Each row is a point on a landscape with many valleys, with its height.
A ball rolls from a point to the lowest of its 2 nearest points, and stops where none of them is lower. Distance is the straight distance between rows; heights are no part of it.
suge height 458: [171 104 115  94  90 122  77 128 123  80 127 151 142  97  96 144 103 191
 139 132 137  92  72]
vivup height 393: [ 91  77 102 151 160 102 145 169 121 101 169 156 161 178 171 136 122 130
 179 107 105 124 183]
pifit height 338: [123 144 123 185 162 129 142 124 126 144 109 118 114 131 173 114 150 167
 130 112  90 118 125]
kom height 385: [116 146 117 136 139 129 149 109 140 107  53 136  96 116 148  96 182 143
 153  90 133 123 105]
Pulim height 558: [ 82  89 148 175 148 113 125 168 120 114 194 125 150 106 117 111 138 142
 130 134 127  77 143]
Gokes height 471: [140  69 137  87 149 148  69 213  98  83 167 176 128 109 126 118  96 107
 136 130 103 139 123]
ziga height 509: [ 83 151 126 101 167 127 136 227 108 104 183 116 147 100 144 145 109 116
 121 147 122 145 147]
Fanem height 217: [105 144 195  56 136 138 130  57 170 232  76 124 130 168 133  94 101  92
  88 176 137 165 167]
gusu height 549: [151 136 132 166 163 130  86  82 133 157  76 145  99 153 135 113 120 118
 143 155 103 127 154]
rezos height 261: [130 204 148 102  91 130 152  81 138 202 121  95 101 127 110 108 143 142
 104 152  85 117 152]
rik height 428: [170  82 129  88 108 140  75 168 104  82 143 172 137  96 145 133 107 183
 122 117 103 107  64]
lev height 489: [137   4 156 123 138 152 120 182  89  74 175 174 115  89 160  96 126 136
 147  67 122 188 110]
vuta height 339: [167 135 111 128 134 150 153 113 118 139  94 107 133 124 149 137 137 131
  81 111 149 118  88]
misi height 663: [157 107 152 107 115 128  95  89  98 190 142 135 124  82  76 164 105 181
 136 149 135 104 107]
sasir height 651: [152 126 153 135 124 130 126  82 104 177 119 109 148 103  71 152  94 142
 114 159 161 119 126]
lag height 378: [ 91 134 137 163 160 115 170 164 110 120 142 114 161 105 162 112 135 200
 127  99 106 119 117]
fibug height 213: [109  90  89 129 125 100 145 140 142  73 118 156 131 138 136 107 169 172
 189  76 115  80 120]
nam height 246: [164 114 145 113 156 145  87 156  77 158 149 145 110  82 149 142 133 160
 103 126 101 121  91]
Zemi height 423: [111 173 130 147 100 120 136 145 125 149 176 103 159 138 108 157  87 113
  99 190 109 112 170]
Vibel height 284: [185  63 138 111 149 166  90 169  76 125 155 164 101  98 171 130 134 133
 102  98 115 159  97]
Kesu height 643: [130  78 124 142 139 129 130 158 118  60 163 131 144 102 110 135 138 135
 146 103 191 118  91]
suri height 488: [158 130 104 131 146 119  83 131 114 157 144 144 117 148 108 162 101  97
 140 179 112 103 173]
romet height 152: [128 140 145  77 116 153 134  42 164 216  91 106 125 166 131 145 119  76
  77 147 134 157 137]
tenit height 608: [122 178 175  68  95 120 134  75 140 178  51 126 134 124  70 102  94 121
 139 171 143 162 144]
zuve height 517: [157 103 117 172 159 130  96 128 117 139 141 133 114 137 134 139 128 106
 132 136 126 118 151]
buger height 532: [ 98 146 151 196 129 111 132 142 119 121 152  98 151  91  92 111 118 159
 133 151 129 105 150]
dal height 416: [ 95 161 108 171 116 111 125 147 141 132 177 117 123 143 136 184 134  97
 149 136 113 145 150]
dak height 418: [ 65 165 104 128 116 112 207 130 168  95 108  92 157 152 133 101 153 109
 128 104 149 118 146]
lifo height 84: [128 154 110 144 159 138 129 105 143 153  99  85 121 138 137 150 132  78
  95 144 148 140 166]
sakon height 221: [164 102 137 151 102 146 104  49 128 159  94 149  95 141 111 138 143  92
 145 118 156 154 107]
Gepo height 721: [205  83 107 127  75 132  96 104 120 111 128 173 112 151 108 153 110 126
 150 122 129 134 102]
dapu height 544: [119 175 112 120 107 102 139 154 141  83 114 106 144 104  63 115 111 136
 148 162 150  89 150]
pemi height 439: [ 70  59 140 133 169 128 155 178 105  78 204 139 180 131 146 137 126 112
 143  89 175 155 129]
taki height 406: [ 90 113 135 110 165 130 166 202 100  93 153 134 170 115 176 108 121 184
 111  94 108 123  91]
nibeb height 673: [140  86 170 111 131 128  73 132  93 152 164 125 142  59  77 128 106 164
 100 156 139  77 111]
Fatun height 346: [ 64 134 104 144 130  98 199 148 139  88 151 122 181 163 142 125 133 153
 152  97 125 107 136]
Faz height 630: [131 177 162 128  99 122 137  83 127 157  80 104 136 103  62 105 108 144
 130 159 138 127 144]
Nozoz height 265: [180  95  86 120 133 148 147 118 127 121  98 132 101 143 154 113 167 105
 117  87 150 109 114]
Dil height 219: [ 93 200 190  94  96 124 124  55 163 212 103 110  89 134 131  84 155 109
  98 160 106 156 158]
gir height 440: [134 120 138 115 154 132 133 196 102  78 129 128 173 102 140 117  95 170
  94 129 135 117  84]
nebi height 200: [135 139 127 131  91 134 123  75 158 161 122 144 104 182 137 110 151  91
 109 136  86  91 123]
geko height 369: [ 93 171 122 170  83 111 139 119 143 123 157 106 140 135  89 158 118  92
 145 158 141 129 143]
boba height 572: [156 119 154 128 128 121  74  58 140 165  58 167 114 152  96 110 102 130
 161 162 106 124 140]
Tige height 216: [123 160 135 137 164 144 115  82 161 162  55 107 108 160 172 113 142  79
  94 137 125 172 154]
figop height 470: [104  27 145 108 148 135 133 191 104  48 197 168 149 129 136 116 114 125
 164  80 152 180 113]
bam height 469: [ 74 169 108 123  98 130 176 117 185 128 113  88 135 153 136 118 163  59
  87 129 139 120 153]
keb height 144: [159 116 144 110 131 149 103  34 133 205  92 141  71 145 132 119 164  97
 126 129 136 133 130]
nom height 204: [158 156 121 102 128 135 122 138 103 179 154 126 116 118 147 155 133 154
  90 135  90 103 104]
zod height 460: [124 128 144 171 103 118 109  89 143  90  69 135 140 116  93 105 119 147
 151 128 147 114  95]
Mig height 319: [159 171 116  87 131 146 152  83 120 165  70  94 116 112 115 145 134 120
  97 125 166 143 109]
som height 707: [201  70 103 122  95 140 110 136 109 126 171 154 114 151 137 153 119  93
 110 115 132 139 117]
leki height 492: [120 127  90 155 130 129 133 115 152 126 122 126  88 153 169 155 180  90
 170  79 123 176 137]
lam height 290: [111 187 150 152 105 145 153  80 150 179 135  60 143 128 112 144  98  98
  79 171 132 172 195]
fam height 228: [134 204 106 112 140 133 157 127 135 140  81  69 123 112 119 142 127 110
 105 134 150 160 151]
ren height 71: [153 114 139  87 136 153 137  46 130 231 111 121 101 143 110 155 125 120
 119 142 143 126 129]
bunuv height 185: [209  72  89 140 131 140 122 119 125 129 101 152  71 152 170  97 160 121
 130  99 104 119 152]
Kifi height 215: [103 155 121 157 143 152 140 102 165 162 139  61 137 144 150 163 111  83
  49 167 131 143 198]
vul height 345: [134  87  97 130 145 120 127 193 117  92 172 156 136 145 159 143 126 124
 155 104 117 132 133]
gud height 348: [110 194 145 170 102 142 164 110 132 160 146  48 131  93 101 117 142 126
 100 141 133 155 186]
pakas height 499: [127  95 144 198 124 112  98 110 132 105 122 127 144 100 100 115 124 168
 148 131 135  84 115]
Nof height 693: [189  70 126 103 118 143 104 123 101 150 162 152 148 141 108 151  94 111
  96 147 146 100 111]
Bada height 542: [110 102 136 183 178 131 107 162 116 140 188 124 129 125 151 131 126 117
 119 147 120 107 166]
fetot height 520: [161 191 126 107 114 119 123 123 115 114 102 112 130  97  79 158  87 177
 144 150 145 151  97]
dovaf height 537: [120 195 101  93 133 120 162 199 117 107 161  93 142 109 135 153 116 136
 106 138 133 143 134]
Vadip height 400: [ 63 104 119 117 152 101 183 174 120  67 188 131 189 152 139 142 115 145
 162  96 157 134 129]
Roro height 151: [145 158 107 112 104 141 144  95 146 182 151 112 121 169 154 140 135 112
  70 138  89  90 121]
mutod height 273: [ 91 158 162 105  86 116 123  96 159 131  58 155 107 141 139  74 181  90
 125 121 136 139  91]
Det height 249: [207  42 108 134 141 142  99 161  96 118 138 165  88 119 173 108 137 146
 123 103  98 138 141]
Sezan height 490: [ 99 184 122 145 118 115 190 156 140  78 115  77 154 112  91 100 127 142
 137 133 163 123 156]
fitip height 283: [101 137 109 151 103 115 164 137 144  97 131 135 137 144 133 120 148 148
 150  96 117  94  94]
pogud height 612: [133 132 101 131 150 128 153 155 131  78 135 109 135 135 130 160 128 117
 147 100 182 154 105]
viti height 453: [ 71 168  95 154 130 112 157 130 168 131 140 101 121 159 160 159 159  97
 148 112 108 155 164]
kopi height 450: [136  37 145  92 119 144  79 193 116  48 164 176 142  95 132  99 103 153
 139 101 112 124  84]
bora height 331: [ 68 163 147 129 118 108 159 116 167 104  54 140 121 144 145  67 180 117
 159 101 129 137 113]
zokof height 289: [104 151 117 162 176 138 146 101 161 149  87 111 104 170 199  99 160 116
 113 106  93 138 150]
kiku height 214: [101 176 141  90  85 115 125  91 168 161  90 144 106 170 134  86 160  76
 112 150  98 107 132]
ditif height 432: [154 132  98 123 118 137 125 110 120  95  97 145  87  89 127 137 176 175
 158  92 148 119  74]
masaf height 306: [117 136 143 170 108 131 122  78 154 125  89 134 122 156 131 129 138  79
 138 125 145 168 113]
Gelu height 682: [148  82 161 112 128 142  85 146  95 153 188 149 151 114 106 128  93 119
  85 165 115  75 117]
gog height 344: [146  75 102 117 150 123  96 173 108  67 143 166  99  87 140 139 155 178
 190  81 139 148 110]
bevi height 287: [122  74  85 124 134 100 140 163 124  69 162 162 115 142 137 134 157 148
 208  71 131 133 144]
lago height 574: [114 170 107 115 147 112 165 195 133  55 148 111 166 136 124 154  93 146
 144 134 160 152 113]
tagi height 479: [164 144 124  99 130 125 117 154 101 103 128 125 147 100 103 147  98 161
 108 139 147 110  87]
dolu height 394: [146 105 112 166 114 126 131 104 145  75  82 150 125 150 120 120 130 113
 165 107 158 141 102]
vosu height 459: [134 160 126 124 126 122 118 101 132 176 136 119 135 159 100 144  90 109
 114 194 108  99 172]
Tobem height 390: [121 118 112 133 127 104 101 185 123  69 148 160 145 121 131 142 104 180
 171 121 101 120 101]
luvi height 590: [113 143 184  84 109 120 100  57 146 202  67 163 110 152  92 103 116 113
 150 170 121 142 134]
mili height 302: [117 197 135 149 103 117 142 124 125 168 160  93 104 102 110 137 147 145
 123 143 100 120 149]
busef height 491: [108 134 139  94 170 130  94 223  96 108 162 153 132  94 146 138 109 131
 128 138  91 144 113]

Two balls start at each pair of points below. Name the first point that both come to, or write -.
Faz / fetot -> -
pogud / gir -> -
mili / sasir -> -

Where does a ball stop that starts at each point below?
Gepo -> geko
Pulim -> ren
som -> geko
Bada -> geko
